Points on a hilly landscape, in no order, each with its height.
From any point a ball takes the steepest step (drop divided by distance) to one of its 2 nearest points. It stops when none of these is lower. Distance is the straight distance between rows; heights are no part of it.
J452: [118 115 118 164 125 108 133 138 119  80 196 139 137 136 122 128 187 139
 121 105 177]  height 268
J256: [104 116 111 109 100 157  65  98 134 171 123 206 157 160 164 176  66 174
 163 105 135]  height 537
J189: [143 127 188 114 136 131  91 159 109 137  96 129  76 110 120 103 154  59
  70 154 141]  height 730
J518: [126 101 148 164 119 144 136 143 132 110 191 102 158 125  99 101 122 186
 119 137 191]  height 253
J216: [126 108  57 148 105  95 152 126  97 124 185 137 132 110 132 186 186 114
 150 115 151]  height 117
J832: [ 84  94 138 189  96 123 126 113 131 172 146 108 131 163  77 109 122 127
  82 123 160]  height 381
J871: [133 142 117  94  74 110 106 118 151 181 112 126 118 132 154 141  85 112
 118 106 151]  height 329
J527: [ 53 136  79 138 128 126 159 112 142 150 104  70 160 169 100 127 102 144
 148 108  90]  height 599
J805: [134 149  64 128 137  95 169 129 120  98 143 137 128 124 143 172 173 109
 152 112 122]  height 188
J516: [117  98 131 160 165 154 154 154 111  96 184  83 170 126  95 110 130 214
 143 153 155]  height 161
J922: [ 71 131 107 120 102 152 154 105 167 124 104  93 150 161 108  99  73 141
 130  91 121]  height 607
J203: [135 118 125 128 111 147  96  96 153 163 107 183 143 138 161 162  40 181
 143 133 131]  height 521
J65: [110 130  63  96 129 109 121 153  92 133 105 124 102  99 154 188 170  54
 159 163 119]  height 336
J323: [150 145  57 102 132 100 206 124 100 162 139  93 123  88 130 175 138 118
 160 142  69]  height 405
J860: [141 125 136 139 120 113 112 123 147  96 169 141 144 142 136 120 142 154
 143 107 166]  height 322
J897: [100 131 125 136 140 114 130 131 107 140 114 102 137 134 109 126 149 117
 135 136  87]  height 267
J731: [189 153 123 115 181 105 169 143 100  85 139 146 110  86 141 144 194 119
 147 155  89]  height 651
J282: [132 146 126  88  66 137 120  95 157 186  91 160 117 124 171 147  36 125
 104 111 118]  height 271
J517: [164 154 156 120 133 114 152 135 161 115 115 139  77 132 130 104 142  81
  62 119 163]  height 185
J284: [140 127 101 117 120  91 132 151 119 114 145 127  93 110 141 167 171  77
 117 142 167]  height 279
J966: [168 144 110 102 111  82 119 142 155 122 156 152  85 134 168 163 152  91
 105 120 210]  height 358
J666: [101 132 119  85 116 162 133  99 167 114  83 159 134 169 154 118  98 102
 123  67 111]  height 629
J636: [ 99 100 174 161 152 174 105 124 124 120  95 116 147 141  82  80 100 148
 128 144 106]  height 373
J116: [120 155  78  91 111 102 157 147 161  78 161 111 117 132 156 147 143 117
 130  90 195]  height 512
J564: [110 128 136 131 132 129 127 121 130 183  92  78 139 131 103 111  94 138
 132 151  83]  height 218
J594: [161 104 165 148  92 112  52 120 121 178 154 165 132 132 144 134 125 136
 125 132 169]  height 472
J483: [129 140 122 118 121  99  98 129 121 200  89 141  77 141 152 162 144  45
  80 135 128]  height 228
J138: [ 90 117  91 132 109  97  80 117 108 175 128 137 150 162 145 172 143 123
 164 104 115]  height 558
J868: [182 109 170 129  97 115 128 141 127 177 176  84 130  91 106 110  97 165
 108 173 164]  height 340
J449: [138  88  77 165 109 134 200 122  66 186 174 128  99  80  82 148 168  99
 112 142 114]  height 462
J296: [178 149 165 113 159 109 104 148 129 125 109 155  72 112 157 126 170  61
  88 158 143]  height 704
J493: [153 109 155 108 117 123 160 154  97 174 164  50 134  93  95 109 101 181
 121 178 127]  height 167
J691: [117 118 129 147 193 154 110 122 135  98 106 115 171 146 115 114 122 184
 186 142  86]  height 302
J810: [148 150 154 155 137 104 175 132 139 143 120 122  89 132  94 103 152  93
  52 136 126]  height 333
J640: [141 165 146  63 134 175 119 117 156 107  73 153 114 113 185 109  95 103
 127 107  88]  height 628
J986: [150 149 136 123 138 111 135 131 155  86 138 145 109 143 141 118 154 113
 112 101 156]  height 319
J420: [104 103 167 149 179 191  96 126 124  71  96 128 167 135 102  87 101 171
 168 141  98]  height 337
J277: [157 110 148 144 175 166  87 129 131 115 108 115 170 107 128 120  87 194
 178 167 108]  height 341
J446: [ 69  86 151 130  83 147  83 123 123 138 118 126 123 161 102 103 129  80
  93  85 152]  height 282
J227: [ 82 120  88 140 141 136 206 151  92 101 180  86 158 113 105 124 150 187
 144 137 117]  height 579
J105: [124 150  57  91 138 107 166 143  96 129 109 103 123  93 139 178 160  86
 171 142  80]  height 375
J887: [130 164 125 160 187 130 188 103 169  76 126 145 132 172 120 103 145 151
 124 105 104]  height 190
J120: [ 93 113 121 136 111 105 110 134 107 165  99 124  89 143 113 145 159  45
  82 123 131]  height 149
J358: [137 135 151 139 139 156 140 119 159  93 124 120 149 129 112  91  87 174
 142 133 134]  height 182
J664: [ 84 106 104 144 107 119 151 132 110 169 155  61 150 131  89 132 121 154
 126 144 119]  height 582
J893: [103 103  93 139  96  95 106 123 117 181 155  95 157 144 123 160 128 147
 156 128 132]  height 567
J723: [119 138 148 129 176 130 111 145 102  60 122 149 121 132 127 115 195 106
 142 120 102]  height 500
J96: [126 125 206 138 129 146 115 148 103 128  96 125  93 129  84  69 143  85
  63 141 124]  height 752
J108: [133  97 179 162 126 168 105 105 146 133  96 142 135 123 110  97  58 145
 105 149 122]  height 415
J763: [135 104 107 166 165 115 146 122  84 113 156 137 149 115 113 154 184 147
 176 150  75]  height 609
J59: [143 106 155 139 117 154 119  85 161 148  93 204 123 136 162 163  16 171
  86 141 115]  height 491
J158: [153 104 158 127  87 110  83 139 116 175 156 103 141 106 124 122 116 142
 132 150 150]  height 433
J998: [ 94 122 134 125 117 127 121 125 137 121 110 130 105 159 113 113 146  78
  90  94 142]  height 227
J340: [137 127 191  87 110 171  64 153 100  84 127 134 145  72 153  93 108 135
 157 140 126]  height 455
J76: [102 118 118 113  78 148 110  97 156 186  84 121 144 130 143 140  23 148
 134 127 112]  height 216
J251: [ 68 114  94 137 137 142 157 134 119 151 117  47 166 143  83 121  98 180
 151 147  97]  height 593
J182: [138 115 155 148 118 157 140  84 171 141  77 152 128 131 130 121  22 156
  94 141 109]  height 456
J202: [132 175 109  76 142 139 132 113 166 117  84 154 126 155 178 132 110 113
 149  83 102]  height 642
J476: [136 142 100 133 170 114  98 128  91 126  95 182 105 129 163 178 199  67
 150 135  83]  height 437
J845: [159 145 121 166 186 119 146  99 165 103 132 168 147 175 137 132 136 182
 155 118 116]  height 252
J342: [ 87 115  94 114  82 121  68 113 132 176 135 156 157 175 152 167 100 149
 170  88 151]  height 549
J350: [177 112 102 135 160 123 172 137  69 108 170 145 118  71 116 152 195 128
 162 152  88]  height 627
J373: [154  95 172 177  95 126 115 125 141 146 178 122 135 127  98 105 112 159
  90 143 196]  height 354
J460: [132 124 157  72  84 142  70 165 113  94 145 113 138  77 152 111 116 125
 152 123 170]  height 515
J827: [144 142 111 123  88  98 142 137 161 103 188 125 117 132 142 129 141 137
 107  92 220]  height 477
J823: [ 75  82 160 165  88 150  96 130 119 121 155 118 144 154  82  89 125 129
 104 107 172]  height 334
J543: [103 145 123 145 168 150 167 124 155  74 133 107 157 152 108  94 125 179
 151 116 114]  height 254
J24: [125 145 186 100 154 175 119 133 130  75  83 140 128 122 123  69 123 116
 130 120  86]  height 561
J241: [143 153  93 156 155  94 169 108 146 117 147 146 137 158 136 152 156 148
 140 113 116]  height 242
J200: [113 136 165 130 180 158 125 122 136  69  95 156 126 160 120  83 160 109
 127 101  86]  height 530
J409: [131 119 180 113 141 176  70 144 103 102 116 113 170  86 134  98  89 171
 179 166 103]  height 389
J615: [115 144  81 103 129  96 122 139 122 154  94 133  88 135 160 183 148  44
 119 142 132]  height 291
J734: [113 157  88 107 146 116 193 144 124  85 158  88 149 118 126 130 148 166
 159 121 108]  height 562
J398: [183 164 146 105 179 104 129 153 117 110 107 143  89  98 157 137 179  86
 121 163  99]  height 679
J985: [152 129 156  82  99 126  71 167 118 120 136 121  99  89 155 124 138  86
 118 140 185]  height 565
J19: [170 147 119  90  83 100 115 127 168 115 156 162 112 131 173 144 111 133
 124  90 207]  height 425
J49: [143 130 117 140 174 114 108 141  90  76 127 175 115 112 147 155 217  89
 159 137 100]  height 468
J467: [139 171 166  86 152 169 118 124 141 119  69 123 128 103 158  89  94 124
 144 136  60]  height 597
J759: [113 111 121 163 164 135 169 140  84  91 169 116 149 122  96 123 176 171
 150 148 102]  height 596
J315: [169 108 162 175  93 101 102 110 149 167 168 166 117 153 120 128 120 142
  89 124 192]  height 426
J403: [101 112 134 129  81 135 109 114 141 202  92  82 144 127 107 116  58 135
 123 141 117]  height 168
J414: [140 155 122 104 117 116  91 120 134 181 105 146 120 141 169 148 120 117
 137 114 113]  height 372
J238: [173 159 190 139 137 128 163 125 155 142 102 121  96 118 100  74 110 114
  63 147 118]  height 439
J458: [121 105  97 155 102  95 137 147 105 111 185 135 111 115 120 157 191  99
 101 122 185]  height 199
J925: [204 152 173 140 131 108 147 110 166 167 120 140 110 119 130 106  96 141
  90 151 130]  height 523
J712: [122 157  98 111 145 113  80 124 104 171 103 164 124 151 179 182 164  94
 155 115  90]  height 406
J247: [135 172  98  83 136 112 157 147 150  67 147 105 135 118 151 130 145 142
 157 103 142]  height 539
J294: [143 118 160 146 174 167 131 141 130  65 151 111 170 120 104  90 114 207
 166 152 143]  height 37
J261: [ 83 117 119 124 108 165 157  90 179  98 109 149 143 182 120  98  87 129
 114  65 134]  height 617
J304: [ 96 121 123 139 118 111 146 150  88 142 107 102 101 115  88 130 165  78
  90 145 107]  height 229
J760: [136 126  55 139 122 125 224 125  93 153 161 115 113  83 107 158 160 113
 130 131 107]  height 434

For each start below, name the point where the ball stops.
J760 => J120
J189 => J458
J24 => J403
J261 => J691
J342 => J691
J227 => J458

Call two points neighbours if one is among the 2 nearest of the other. Go from one point of each pair to the other, from neighbour to neighbour, staying as low as possible. Name the highest point that can't be avoided.
J294, J216 => J543
J458, J493 => J594
J887, J216 => J845
J517, J887 => J860
J403, J120 => J897
